Points on a hilly landscape, in no order, each with its height.
From any point a climber steps to the highest of the 2 points nearest to it. It stops when none of these is higher. Distance is the straight distance between rows; heights are no part of it.
Q_279 height 197: -26 1 8 -32 -19 -7 -22 16 -18 4 -21 23 33 1 11 40 -23 -20 -2 11 -6 3 24 21 -20 35 19 -21 -15 -4 0 -27 -1 21 6 1 5 6 10 2 22 -3 -25 -12 10 4 -21 5 36 -22
Q_95 height 535: 21 -18 10 -8 -16 -20 30 -20 3 -10 -25 5 30 8 47 18 -2 5 -5 29 22 -13 52 -16 -17 -12 -33 -2 22 1 7 6 -29 8 -19 21 -11 -31 -15 14 15 2 -30 -3 -24 -26 4 19 6 23
Q_836 height 313: -19 -5 10 -54 14 -4 3 32 -6 -10 -11 -39 7 -9 -21 26 3 -6 -7 -5 22 4 -7 -5 21 4 63 19 28 1 13 -7 -5 -27 43 11 -18 -22 -9 38 22 -18 -4 29 -44 -32 -23 -31 -18 48
Q_226 height 237: 4 45 -4 -19 -12 -35 35 -6 10 13 8 6 -7 -52 8 1 -5 -22 -16 -21 2 -2 15 -31 28 -15 -6 -11 -14 23 31 9 19 39 -11 -13 -16 10 -12 -16 14 15 0 -4 -29 -13 15 -7 1 36
Q_948 height 54: -39 -11 11 -24 22 37 -47 23 -35 9 9 -3 -7 22 -22 32 2 -11 5 3 -14 4 -29 46 -8 13 37 -5 0 -12 -19 -23 -13 -27 27 -23 17 20 18 1 -7 -29 17 1 21 23 -6 -7 -16 -31
Q_34 height 770: 24 -1 -5 78 -27 -4 43 -15 53 -21 -7 -22 10 -22 -14 -22 17 8 -2 -27 24 9 2 -40 -9 -30 -18 18 6 -8 9 25 -14 43 -9 43 -23 -37 -6 20 5 33 -28 6 -17 -4 4 2 12 35
Q_129 height 183: -13 24 24 -53 12 -24 37 9 -24 -1 -13 56 42 2 40 -13 2 -22 -40 22 14 -30 28 -32 -14 2 -2 2 -16 10 -2 -12 -10 0 0 -12 -10 0 -14 0 22 12 -32 6 -23 -35 3 -45 26 21
Q_738 height 358: -14 -40 1 23 -7 11 -11 2 23 -20 -22 -30 1 10 -14 42 4 8 34 9 10 2 0 19 -9 -13 -12 1 16 -32 -6 -6 -20 -19 15 6 -12 -35 -4 39 -9 -27 19 17 13 12 6 35 -12 8
Q_958 height 335: -29 -14 -8 -1 -1 11 -26 20 27 -16 -3 -42 -3 -23 -33 29 -9 3 12 -23 1 20 -9 23 -2 -4 28 24 16 -28 21 -36 12 -16 42 35 -34 -35 15 73 20 -17 19 22 -11 -9 -4 -13 -3 20
Q_33 height 136: 10 22 -37 31 -46 -2 12 -39 32 16 25 -12 -40 -20 -16 -47 -37 23 -19 -30 7 12 -8 -9 -6 16 -45 -17 -7 10 5 3 34 21 -25 40 20 26 6 -17 -1 3 38 11 14 -14 22 54 2 0
Q_700 height 616: 18 28 0 -11 25 5 29 12 -13 -8 13 -14 -3 -2 -11 -45 17 -9 -27 11 13 -16 -19 -26 30 -37 0 25 -12 16 8 15 -13 -4 4 -9 -18 -2 1 -10 -5 18 -8 7 -16 -21 13 -37 -8 33
Q_432 height 663: 31 19 -18 27 1 3 9 -2 12 10 20 -26 -19 -31 -29 -7 15 -3 17 -13 -6 20 -11 -27 41 -17 7 -3 -2 11 28 34 1 29 -15 -6 -2 14 -11 -23 -3 13 -12 -14 -2 27 -2 16 -7 15
Q_996 height 498: -4 -2 -29 17 -22 -9 8 -7 2 15 -17 14 21 20 25 -16 -14 21 -24 -6 23 11 9 9 -41 3 -45 11 -6 6 -18 -10 -12 18 -16 45 2 -32 20 7 10 14 -5 7 -1 -45 11 27 9 -9
Q_52 height 577: 4 -22 14 -74 18 -18 19 -5 -32 -4 -24 5 25 35 43 20 11 14 -11 40 24 -30 10 -4 -6 -7 -11 5 13 -13 -10 21 -32 -41 2 4 3 -24 -14 -2 -18 -31 -8 11 -17 -26 -1 4 -37 37
Q_481 height 590: -8 -5 3 -49 20 9 -9 36 -34 -6 -3 -11 8 24 -13 12 19 -9 -12 10 8 0 -19 12 15 6 35 8 5 -6 -9 -3 -20 -24 17 -6 2 -7 1 -15 4 -12 -12 0 -12 -6 -15 -12 -31 13
Q_640 height 198: 4 3 5 -45 -21 -43 11 2 -8 11 -23 30 37 -19 54 46 -10 -28 -4 14 -11 -2 53 -12 9 27 17 -28 3 23 28 -1 -7 31 -20 -16 8 6 -6 -3 27 4 -27 -14 -31 3 -30 8 17 20
Q_833 height 572: 7 -34 35 -33 29 17 -3 14 -34 -23 -9 3 16 42 -3 3 37 -10 4 50 -4 -21 -22 7 -4 -11 33 6 20 -21 -20 11 -41 -48 17 -26 0 -6 0 -7 -14 -22 -16 -14 6 20 -19 -15 -29 5
Q_771 height 107: -5 -2 -6 55 -22 15 -10 -22 30 6 32 1 -14 -38 -23 11 -11 -19 28 -38 -45 17 -12 10 31 9 24 -39 -14 -3 4 6 37 41 -15 9 17 44 2 0 6 28 5 -21 34 50 -1 16 49 -29
Q_77 height 378: -13 -58 11 18 -21 -15 6 -16 29 -13 -23 3 17 21 15 39 -21 8 23 13 15 -3 34 11 -30 -1 -25 -4 13 -16 -7 -4 -24 5 -6 9 -2 -26 -6 21 -14 -25 3 2 17 -14 8 52 13 -3
Q_306 height 219: -6 33 5 -17 7 -7 2 35 -20 2 0 8 15 -21 -6 -6 -4 -29 -22 -19 -4 11 -5 -6 7 13 41 12 -12 23 9 -13 5 26 11 -4 -9 12 5 -1 38 16 -28 3 -16 -7 -13 -33 21 14
Q_506 height 58: -18 -11 -11 3 34 34 -43 43 -20 -2 -20 1 6 53 -22 16 8 6 3 10 9 5 -30 50 -18 16 7 3 -9 -20 -30 -19 -23 -35 21 14 6 -12 10 2 -3 -13 12 2 4 3 -30 -12 -18 -31
Q_772 height 762: 17 14 -25 -19 -30 -31 -3 10 7 38 -13 -28 0 -30 18 29 -32 10 -11 -26 6 7 41 -3 0 35 0 -2 -5 27 42 -3 17 31 -21 31 13 -10 2 1 -3 -17 -20 -18 -34 -10 -22 48 -15 20
Q_553 height 246: 24 9 8 7 1 -24 52 -23 24 -3 17 17 0 -34 7 -19 12 -14 -19 0 17 -9 12 -50 25 -34 -27 -4 -11 14 24 20 5 35 -12 -12 -28 5 -21 -3 10 31 -13 -5 -23 -5 21 -24 7 39
Q_485 height 285: 16 12 12 27 27 -14 26 9 3 -28 -18 29 30 18 -6 -27 11 0 -19 9 21 -27 10 -29 -26 -30 -2 14 0 4 -13 0 -6 1 4 -1 -30 -26 -4 17 1 30 -21 5 -22 -41 -5 -53 20 8
Q_176 height 530: -9 2 -17 46 -34 7 -14 -10 27 -2 1 6 4 -20 -7 14 -25 0 12 -20 -1 14 -1 19 -24 11 -11 -11 -10 -16 -7 -17 28 27 10 32 -8 -4 18 30 16 7 0 -7 19 3 2 23 32 -29
Q_636 height 191: -1 -9 33 -56 -7 -40 34 -23 -18 -7 -23 52 40 -8 61 25 4 -31 -27 38 -15 -21 45 -26 -7 19 -1 -17 8 3 14 -3 -6 16 -20 -27 -10 7 -16 -3 27 2 -23 -9 -25 2 -14 -22 21 21
Q_230 height 44: -7 -14 4 -27 -10 -16 -16 -7 -6 23 -3 29 -8 -2 3 39 -31 -42 26 -4 -32 9 17 22 17 42 34 -40 -4 21 -10 -10 13 21 -28 -34 36 41 -19 -51 -7 -14 -4 -34 29 38 -14 25 17 -17
Q_569 height 174: -18 47 -2 -41 17 -15 19 29 -24 3 -12 19 20 6 24 -21 -10 -9 -57 -3 37 -16 3 -8 -17 -4 -3 31 -31 26 -1 -9 2 -3 12 18 0 1 -15 6 6 -5 -11 29 -36 -59 3 -51 14 19
Q_224 height 300: -3 10 9 3 38 -1 9 19 -8 -32 -25 4 26 28 -22 -12 17 -10 -12 5 19 -27 -2 -10 -13 -12 33 24 4 -10 -21 -9 -17 -28 21 7 -23 -44 -11 41 7 16 -26 21 -21 -26 -16 -56 -3 7
Q_325 height 707: 10 2 -5 -1 3 -7 13 -4 28 -2 10 -30 -12 -35 -29 30 10 3 35 -13 -4 17 -5 -20 40 -11 19 -8 23 -1 36 27 6 11 -3 -10 -32 -12 -16 13 -1 -8 -5 -6 -13 23 -6 15 -16 28
Q_320 height 443: -15 -38 0 37 -49 -13 9 -41 60 -1 8 6 -14 -8 4 21 -30 9 23 -19 -8 11 32 4 -22 17 -27 -21 13 -6 -2 -6 3 34 -21 10 27 5 -4 1 -18 -16 28 -1 19 0 19 77 24 -17
Q_377 height 308: 7 -10 28 -37 33 6 19 21 -6 -24 -20 -17 22 27 -12 6 27 -5 -12 17 14 -31 -8 -11 13 -15 46 32 8 -4 0 -5 -20 -41 39 -2 -18 -27 -16 31 -3 -3 -17 27 -42 -26 -24 -40 -17 45
Q_752 height 547: -11 14 -6 47 9 23 8 -1 46 -26 36 -26 -28 -20 -28 -43 24 31 2 -24 -5 8 -32 -13 5 -39 -25 17 -11 -3 4 -19 15 -4 39 -6 -19 -4 14 34 -10 36 30 26 7 9 50 -25 -2 -14
Q_223 height 264: 18 28 4 49 14 -10 34 -9 21 -18 0 30 10 -7 6 -43 11 -17 -32 5 8 -6 3 -44 -5 -28 -10 9 -24 16 -11 8 1 33 2 -12 -25 -2 -6 -2 13 46 -27 -8 -18 -14 11 -51 26 11
Q_722 height 164: -30 -15 29 -24 34 14 -8 -9 -25 -13 19 -5 -41 30 16 -16 29 18 -14 15 8 -22 -40 31 2 -7 0 -8 8 -21 -8 -15 -7 -76 40 -42 14 24 21 -19 -41 -15 42 8 14 18 36 -43 -34 -29
Q_516 height 482: 3 -22 -23 24 -34 -19 -13 -30 38 22 -13 -21 -37 3 3 0 -33 20 10 -18 8 11 12 20 -7 36 -30 -10 8 7 -9 -11 11 7 -27 37 37 8 -17 -20 -16 -22 27 5 14 -14 5 80 -14 3
Q_947 height 541: -35 -4 2 11 -2 22 -30 2 15 -6 31 -4 -19 -40 -26 20 -10 -11 26 -18 -30 18 -16 20 -2 2 18 -20 -1 -8 7 -20 23 1 22 -29 4 30 14 25 14 0 26 -12 27 32 12 -3 33 -29
Q_703 height 627: 3 -34 21 2 14 28 -12 -2 -17 5 13 -11 -18 11 -28 10 25 -23 46 6 -34 18 -24 4 50 5 79 -5 18 -3 -2 16 -7 -9 -8 -54 18 34 -26 -36 -6 -6 -1 -32 28 64 -24 -1 -22 -7
Q_229 height 665: 2 55 -24 -52 12 -8 -6 1 -17 25 25 -17 -44 -48 2 -14 -22 10 -17 -19 18 11 -21 -15 31 12 -16 10 -13 33 9 -1 40 -9 -3 13 4 5 6 -19 -19 -21 31 15 -19 -35 17 -16 -38 28
Q_748 height 709: 42 -16 -36 3 -23 -18 -10 9 -10 42 -12 -33 -4 4 23 3 -16 10 5 -11 0 12 28 2 11 26 -9 4 -10 20 23 23 -7 27 -34 23 35 1 -18 -25 -13 -20 -44 -18 -11 8 -44 50 -15 6
Q_330 height 580: -24 6 0 -29 6 23 -46 3 1 11 22 -21 -28 -37 -32 29 -28 -5 20 -18 -17 26 -14 22 7 17 33 -10 4 -3 7 -33 31 -9 10 -3 -1 26 14 18 -2 -36 37 5 10 1 -6 16 -11 -1
Q_782 height 510: -2 -22 -19 -14 -16 -33 2 -10 5 19 -21 -20 -15 6 28 16 -24 34 -3 7 19 0 21 14 -13 11 -44 -6 1 8 -4 12 -10 -11 -19 31 23 -14 -11 -9 -25 -42 24 16 1 -25 7 56 -36 17
Q_922 height 562: 20 -26 42 -12 21 4 22 -19 -12 -22 -2 45 19 27 20 -36 27 7 -5 51 -13 -42 -7 -25 -8 -38 -30 0 27 -11 -18 18 -21 -27 7 -34 -15 9 -5 -7 -14 8 -9 -18 1 2 22 -16 -7 -2
Q_754 height 758: -11 1 19 18 15 5 -8 2 -13 -9 -5 53 39 -4 4 16 10 -38 4 8 -30 -2 12 -4 -18 12 16 -29 -19 -4 -25 -3 5 39 5 -29 -24 10 12 5 29 24 -22 -21 7 23 -24 -36 56 -39
Q_53 height 128: 25 24 -38 43 -36 1 20 -44 36 25 27 -15 -43 -40 -18 -33 -17 9 -10 -29 -7 14 -6 -25 27 5 -33 -24 -8 20 19 30 34 41 -29 24 31 42 -6 -40 3 30 13 1 7 13 12 47 6 -2
Q_733 height 657: -14 -17 37 5 -15 -18 0 -30 6 -12 4 51 32 -11 33 30 0 -33 16 15 -36 -10 27 -12 -2 11 -3 -41 -13 -13 2 1 13 38 1 -38 -19 5 2 3 29 11 -6 -32 13 25 0 -7 39 -18
Q_202 height 625: -12 -10 8 48 -3 16 -24 -1 17 -13 -3 25 23 -13 -8 22 -8 -14 15 -8 -26 11 1 13 -28 8 10 -16 -23 -13 -16 -4 20 23 14 -15 -11 -4 20 27 19 28 -10 -24 30 25 -12 -13 54 -54
Q_831 height 212: -18 28 16 -71 -7 -29 0 37 -33 13 -8 30 31 -19 21 17 -2 -35 -23 9 -6 -6 30 -12 7 31 52 -1 -9 21 12 -19 7 29 12 -15 2 31 4 -12 36 2 -33 4 -24 -16 -29 -40 21 14
Q_340 height 327: -30 11 -1 -26 -6 -6 -24 14 25 0 22 -35 -17 -55 -32 30 -20 2 29 -37 -5 31 -9 -8 19 13 47 10 22 -15 39 -26 34 2 24 24 -40 -15 9 57 23 -20 15 19 -27 -17 -11 4 4 27
Q_211 height 631: -25 42 1 -62 3 -8 -6 4 -18 18 24 -16 -25 -51 -12 18 -23 -6 -8 -18 -2 15 -11 -18 23 15 27 0 -3 22 19 -8 34 -3 15 -16 -10 16 4 -7 6 -24 21 5 -23 -24 2 -14 -3 27
Q_932 height 170: -37 -13 39 -53 11 -16 2 -17 -29 4 17 30 -33 16 15 2 5 -3 3 16 3 -27 -10 9 -2 0 -12 -8 4 -20 -13 -2 3 -55 11 -44 11 29 -2 -32 -45 -31 36 9 20 6 43 -8 -17 -9
Q_120 height 554: -16 8 -14 -44 12 2 -47 3 -7 27 8 -23 -36 -20 -22 30 -40 5 27 -6 -16 26 -23 39 13 55 35 -8 9 14 -5 -32 21 -25 -5 0 30 15 -15 -19 -19 -53 30 -8 11 5 -24 32 -41 7
Q_17 height 597: 3 -3 0 -75 11 -20 -4 22 -52 16 -13 2 9 37 49 8 3 8 -24 14 20 -17 10 10 -15 13 -11 16 -5 7 -8 16 -26 -30 -16 10 22 0 -8 -29 -24 -38 -18 0 -18 -27 -10 3 -25 18
Q_94 height 585: 1 20 8 26 5 -9 37 -20 41 -12 42 -25 -40 -44 -15 -19 14 25 10 -23 -1 -3 -23 -30 20 -52 -35 2 10 7 29 15 19 -3 18 -26 -29 6 13 22 -13 29 29 11 -1 5 55 -10 -4 7
Q_555 height 587: -5 -29 28 4 1 4 1 -31 1 5 21 47 1 -3 17 -2 1 -11 16 17 -29 -4 5 -10 12 -4 -8 -27 -7 -5 -19 7 4 10 -21 -53 8 35 -7 -20 1 11 11 -21 37 44 9 -2 28 -31
Q_293 height 633: 7 37 -19 -52 11 -11 22 5 -37 18 8 -11 -23 -13 16 -23 -1 -1 -34 -8 23 -8 -2 -21 17 -8 -21 21 -15 21 4 22 1 -9 -12 -1 2 6 9 -25 -6 -7 10 17 -19 -30 25 -12 -26 23
Q_375 height 205: -1 7 4 -58 -10 -18 -6 25 -20 12 -25 14 40 1 18 38 -6 -19 -11 5 -4 4 40 9 -11 35 45 8 -1 10 12 -23 -9 3 10 0 -3 -3 6 4 29 -11 -40 0 -23 -5 -44 -13 17 5
Q_660 height 501: -4 -20 4 9 1 14 -7 -29 -29 17 24 24 -22 27 8 -32 2 -1 15 32 -18 -12 -9 10 6 13 -5 -21 -8 0 -23 10 -3 -14 -38 -27 43 52 -8 -55 -12 8 11 -2 44 27 23 1 -1 -25
Q_625 height 555: 5 -41 55 -29 23 6 2 -16 -20 -17 6 29 0 31 8 -15 34 -13 12 39 -25 -35 -26 -9 3 -25 13 3 25 -15 -18 11 -27 -48 11 -65 -4 18 -5 -7 -20 -8 0 -28 14 38 10 -12 -21 -9
Q_148 height 576: 17 -52 -8 61 -3 18 -3 -20 23 -22 7 -10 -13 42 -5 -10 19 28 23 17 -3 -1 -7 4 -4 -21 -23 2 21 -21 -24 19 -25 -12 -1 -8 7 -11 -11 -2 -24 1 20 1 34 21 16 33 -14 -2
Q_496 height 506: -18 11 -5 38 -2 13 -14 3 38 -13 44 -19 -22 -56 -30 -8 -4 4 23 -32 -29 15 -27 3 13 -30 -1 -15 -4 -9 21 -17 30 15 23 -14 -12 16 19 39 1 24 31 3 15 21 32 -10 19 -10
Q_891 height 126: 37 10 -9 69 23 36 -14 -10 -17 -10 3 20 2 36 -16 -57 29 9 9 18 -24 5 -26 -17 -6 -16 3 2 -1 7 -43 30 9 19 -15 -13 -1 7 14 -28 -5 56 -17 -21 23 20 -17 -35 14 -52
Q_86 height 667: 40 9 -23 -23 -2 -6 -4 25 -35 24 3 -22 -1 2 6 -4 10 -8 -6 -17 0 6 7 -12 25 9 23 9 -13 18 24 15 -11 20 -17 -1 16 6 -13 -29 3 -7 -37 -18 -11 11 -37 6 -18 20
Q_284 height 108: 44 3 1 80 10 34 -5 0 -2 -9 -17 -3 8 30 -30 -22 29 -2 22 0 -34 21 -6 -31 0 -7 20 16 9 -6 -26 46 2 33 -13 20 -16 -22 -3 1 -6 45 -34 -30 7 37 -43 -20 16 -29
Q_346 height 607: -15 25 -17 -54 16 9 -20 26 -35 22 12 -24 -16 -16 -15 0 -2 -5 -10 -15 0 15 -26 17 21 6 39 19 -2 11 15 -9 9 -17 20 -2 12 7 10 -8 0 -23 20 18 -12 -6 -9 -11 -36 17
Q_379 height 588: 22 -5 15 -7 26 12 14 2 -15 -7 26 17 -2 8 -5 -42 36 6 -18 24 -11 -27 -21 -25 3 -43 -14 8 -3 -3 -1 10 -6 -12 17 -36 -11 0 13 -5 -10 9 0 -8 7 11 20 -42 -5 -1
Q_249 height 150: -1 31 -41 -4 -11 5 -5 7 -17 24 2 2 -16 33 13 -59 -17 29 -41 -1 30 -5 -23 23 -17 3 -68 26 -33 1 -21 -14 2 -6 -8 57 23 -2 25 -13 0 0 19 30 -3 -51 17 0 -18 -19
Q_975 height 658: 16 -36 5 36 -6 16 -1 -16 28 -7 -9 -35 -4 -4 -24 25 6 2 48 -4 -11 16 2 -5 26 -11 9 -9 17 -12 26 33 -10 8 -17 -1 3 -10 -26 -5 -13 -10 -8 -13 19 45 -15 45 -12 7
Q_231 height 186: -45 4 23 -55 -9 -2 -19 12 -15 13 -1 22 4 -16 9 40 -29 -20 4 -2 -17 4 16 28 -27 22 19 -23 -6 -9 2 -32 9 -6 13 -16 3 21 16 15 0 -34 16 1 16 -2 5 10 22 -13
Q_11 height 118: 15 16 -26 54 -31 18 -17 -20 27 23 15 -12 -24 -17 -29 -20 -16 -4 3 -24 -26 24 -10 4 32 16 -2 -30 -19 8 17 13 36 32 -21 26 25 36 1 -18 14 27 -7 -23 27 30 -22 27 26 -23
Q_345 height 68: -6 -26 -23 16 -16 11 -42 24 -2 9 -30 -18 19 28 -7 32 -23 14 5 -13 -4 15 5 49 -9 27 -3 12 -6 -14 -13 -23 -10 -10 -4 42 6 -17 -2 19 10 -29 -5 0 -1 1 -27 46 -15 -18
Q_801 height 557: 25 -20 4 -19 12 -19 25 5 -11 -19 -35 1 38 35 34 4 16 17 -12 41 28 -29 26 -11 -13 -9 -15 19 21 -5 -12 13 -34 -26 -9 21 -19 -43 -18 15 0 -10 -30 -1 -25 -29 -8 -7 -7 31
Q_32 height 545: 9 -33 7 22 20 10 1 -14 -14 -7 10 -5 -24 49 8 -24 18 21 8 31 4 -20 -15 17 1 -17 -27 1 12 -12 -16 5 -31 -45 -3 -28 14 16 -5 -30 -29 2 29 16 24 14 32 8 -29 -8
Q_879 height 144: 8 38 -42 36 -23 15 -5 -10 5 17 23 -12 -32 4 -6 -65 -1 25 -39 -11 19 8 -19 2 -8 2 -54 9 -19 9 -4 -8 17 9 -14 40 23 15 17 -24 17 20 24 32 11 -30 22 10 -4 -8
Q_55 height 139: 16 21 -8 60 32 28 -21 19 -22 -18 2 13 -9 42 -22 -57 33 19 -1 -2 -6 -12 -28 10 -35 -18 -2 6 -11 -6 -27 -1 7 -23 4 -16 -2 -2 26 -14 -12 57 9 9 24 2 -3 -49 6 -64
Q_399 height 874: 12 11 -9 38 -27 -11 34 -4 52 -12 -15 -29 4 -38 3 1 -1 17 3 -24 21 8 18 -27 1 -25 -16 19 11 -9 35 12 -7 22 -10 53 -26 -33 -6 32 8 6 -11 12 -35 -12 17 28 -5 40
Q_668 height 346: -10 -15 -11 26 -5 16 -16 23 12 -25 -18 -23 23 9 -33 22 -1 12 12 -12 12 4 -10 17 -15 -9 11 22 4 -25 1 -15 -6 -17 28 24 -25 -46 13 54 9 -8 -3 12 -1 2 -5 -2 9 0
Q_597 height 676: 42 -1 -9 44 -3 7 23 -9 17 -6 -12 -3 12 17 -6 -26 24 11 4 9 15 3 3 -21 -3 -18 -25 24 6 1 -6 19 -12 18 -12 20 -17 -31 -7 1 4 19 -17 -6 -1 0 -2 0 5 8
Q_441 height 483: 10 -4 -8 31 -43 -9 4 -12 20 3 -24 -7 25 -7 15 14 -22 4 -10 -21 18 12 29 -1 -23 15 -25 -3 0 -1 16 -7 -4 33 -20 45 0 -26 9 12 21 4 -26 -8 -3 -9 -4 42 23 -13
Q_146 height 540: -32 -19 30 -8 6 2 -13 -6 8 -3 27 29 -4 -30 -11 22 4 -17 22 0 -37 4 -6 5 -2 -5 18 -28 -6 -15 -7 -12 16 -8 12 -69 2 41 7 3 -2 6 22 -16 32 50 22 -13 32 -30
Q_656 height 76: 8 -35 -14 37 0 32 -38 4 -6 -1 -33 2 33 60 -5 23 -11 -1 27 0 -4 11 0 37 -22 28 9 -1 -2 -24 -31 4 -15 -1 -15 24 14 -15 -3 -6 1 -6 -23 -22 31 24 -40 28 12 -40
Q_995 height 526: 8 -22 0 -1 11 13 -17 -13 -32 0 16 10 -22 65 20 -45 22 11 3 47 12 -29 -26 19 10 5 -21 -3 1 0 -18 15 -16 -53 -30 -8 46 42 -11 -65 -37 0 16 5 27 5 28 -12 -34 -12
Q_970 height 532: -7 -9 -15 -13 0 -3 -16 0 2 13 -8 -32 -33 13 -7 31 -21 13 30 4 0 14 -2 35 12 25 -9 -11 4 -5 -2 -4 -3 -34 -7 13 25 -6 -17 -7 -29 -52 33 7 5 3 -3 47 -43 12
Q_61 height 319: -42 8 18 -53 2 -15 -6 24 8 -8 -2 -20 8 -42 -24 46 -11 -13 6 -21 0 13 -2 -4 23 3 67 12 26 0 30 -14 24 -5 35 -2 -26 -12 2 44 20 -12 7 24 -29 -19 -18 -19 19 33
Q_679 height 509: 0 19 19 -7 -24 -28 48 -18 18 -25 -36 16 23 -12 38 20 -13 -14 -25 5 31 -16 47 -11 -29 -8 -19 -4 14 -1 22 -21 -14 14 -1 14 -21 -36 -10 48 38 18 -23 14 -40 -43 3 -16 42 32
Q_433 height 479: -8 9 12 21 -12 -8 24 0 26 -23 -17 10 24 -20 1 22 -1 -20 -6 -5 14 -4 29 -2 -27 -10 6 -2 -7 -5 7 -12 1 24 6 14 -31 -22 5 38 31 21 -12 -7 -18 -7 9 -21 41 7
Q_443 height 817: 14 20 -26 2 -30 -31 20 -10 25 12 -14 -35 -5 -38 22 7 -23 21 -5 -18 27 6 29 -19 -3 8 -27 10 12 16 41 8 7 21 -12 44 2 -33 -5 13 -1 -19 -7 5 -36 -31 6 38 -22 37
Q_651 height 624: 21 31 -8 26 -1 6 32 -22 15 7 39 -9 -28 -43 -20 -35 23 -4 -7 -15 -6 7 -26 -29 46 -37 -15 -9 -11 18 23 23 18 24 -8 -26 -5 28 1 -19 -1 34 16 6 3 27 30 -13 -3 6
Q_692 height 632: 30 26 -16 -43 3 -14 -13 37 -44 20 8 6 19 18 38 -16 9 0 -29 8 19 -6 3 -6 5 13 -2 24 -15 33 -2 11 -20 3 -32 17 19 10 -7 -34 7 3 -39 -8 -11 -11 -22 -19 -23 5
Q_366 height 50: -30 -11 21 -31 8 9 -26 3 -20 19 12 16 -7 9 -16 32 -18 -29 40 4 -29 -1 -11 32 5 24 45 -17 13 -2 -8 -29 0 -15 -11 -43 27 38 -15 -34 -6 -25 21 -14 29 38 -3 8 -5 -12
Q_876 height 166: -19 32 -17 -34 -9 -1 -4 17 -16 11 1 -3 -2 -14 14 -15 -27 4 -43 -19 24 2 2 14 -18 5 -18 30 -31 13 -10 -27 17 -6 3 38 11 -15 10 18 7 -19 21 28 -18 -55 14 -14 -2 8
Q_238 height 91: 24 -2 -16 68 7 29 -28 6 -14 -5 -37 16 30 44 -18 2 3 -4 20 0 -16 18 1 0 -18 9 18 8 0 -9 -31 31 -2 24 -23 18 -6 -28 14 -9 3 39 -40 -25 11 25 -62 5 25 -46
Q_955 height 884: 36 19 -24 0 -16 -44 40 7 16 21 -12 -27 2 -35 24 -11 8 14 -22 -19 30 3 42 -34 15 -1 -13 7 2 41 45 20 -6 34 -26 24 1 -20 -19 -12 1 1 -37 -2 -44 -18 -3 9 -25 50
Q_904 height 159: -6 -15 35 6 50 21 -15 -2 -3 -43 11 3 -14 51 2 -38 40 26 -8 22 -15 -28 -37 14 -7 -29 -20 -2 12 -26 -25 -5 -13 -76 42 -53 -1 5 11 3 -42 7 14 -10 26 20 25 -38 -25 -41
Q_913 height 533: 1 -22 -23 37 -20 7 -5 -21 15 -5 2 -2 -5 25 2 -20 -4 25 -2 8 19 10 1 16 -31 5 -53 6 4 -15 -29 0 -11 1 -2 15 15 -6 9 -5 0 7 22 16 21 -9 16 34 8 -21
Q_538 height 177: -48 -2 26 -41 -6 -3 -9 -15 -13 14 14 24 -19 -13 -1 21 -26 -8 7 7 -17 -6 2 30 -21 14 -12 -24 -2 1 -14 -17 17 -29 12 -33 13 37 7 -12 -27 -35 38 9 21 6 34 15 5 -16
Q_182 height 407: -6 -35 19 17 -27 -26 27 -43 39 -5 4 9 -1 -11 14 35 -7 6 32 1 -1 -6 27 -10 -4 -6 -30 -21 18 -10 10 13 -8 35 -14 -23 -11 -5 -8 1 -5 -5 23 2 16 17 24 46 13 3
Q_478 height 63: -13 15 -27 2 2 14 -41 33 -16 18 -24 1 14 31 -6 -4 -21 15 -16 -10 17 15 -19 47 -29 19 -23 17 -16 -9 -25 -27 -2 -16 2 48 14 -13 23 15 7 -15 1 6 -3 -23 -24 8 -13 -23
Q_778 height 228: -13 41 -13 5 -7 -7 10 16 6 9 14 -2 -3 -55 -12 -1 -12 -28 -7 -29 -8 23 2 -25 22 -9 21 1 -11 13 37 -11 21 39 8 9 -14 8 1 11 29 12 -2 3 -15 -6 2 -18 13 14
Q_425 height 149: 18 0 18 36 57 30 -20 11 -7 -42 -3 16 7 39 -18 -41 44 19 4 10 -17 -16 -24 9 -36 -20 8 7 9 -15 -49 8 -7 -38 28 -35 -9 -13 21 7 -30 25 0 -3 20 11 -5 -56 -5 -50
Q_602 height 661: 29 -31 12 10 7 15 4 -6 -8 -3 -5 -17 6 18 -10 20 19 -9 29 19 -20 0 -1 -11 38 -8 31 -6 18 -2 8 29 -23 -1 -11 -31 1 6 -24 -22 -10 -7 -5 -27 13 39 -19 21 -20 9
Q_667 height 157: -33 30 -10 0 12 24 -10 14 -14 4 2 10 -15 11 2 -37 -8 17 -34 -13 27 -9 -19 34 -27 -10 -40 24 -23 -7 -21 -29 9 -22 24 39 2 -11 33 13 -11 -13 43 40 2 -53 36 -35 -16 -27
Q_840 height 623: 47 -22 -17 54 20 29 19 -3 2 -13 0 -16 3 42 -8 -41 39 23 7 27 5 -7 -18 -13 7 -27 -29 1 12 -2 -24 35 -22 -17 -6 2 -7 -23 2 -15 -18 25 -7 0 13 7 6 1 -18 -11

Call two points neighbours if one is among the 2 nearest of the other. Go from one point of each pair to the other, from neighbour to neighbour, staying as high as possible. Name the lowest point that can't be avoided.
Q_330 and Q_955 => Q_660
Q_330 and Q_325 => Q_496
Q_754 and Q_947 => Q_146
Q_325 and Q_602 => Q_975
Q_955 and Q_399 => Q_443

Where does a climber stop that starts at each point below?
Q_366 => Q_330
Q_61 => Q_330
Q_53 => Q_330
Q_722 => Q_330
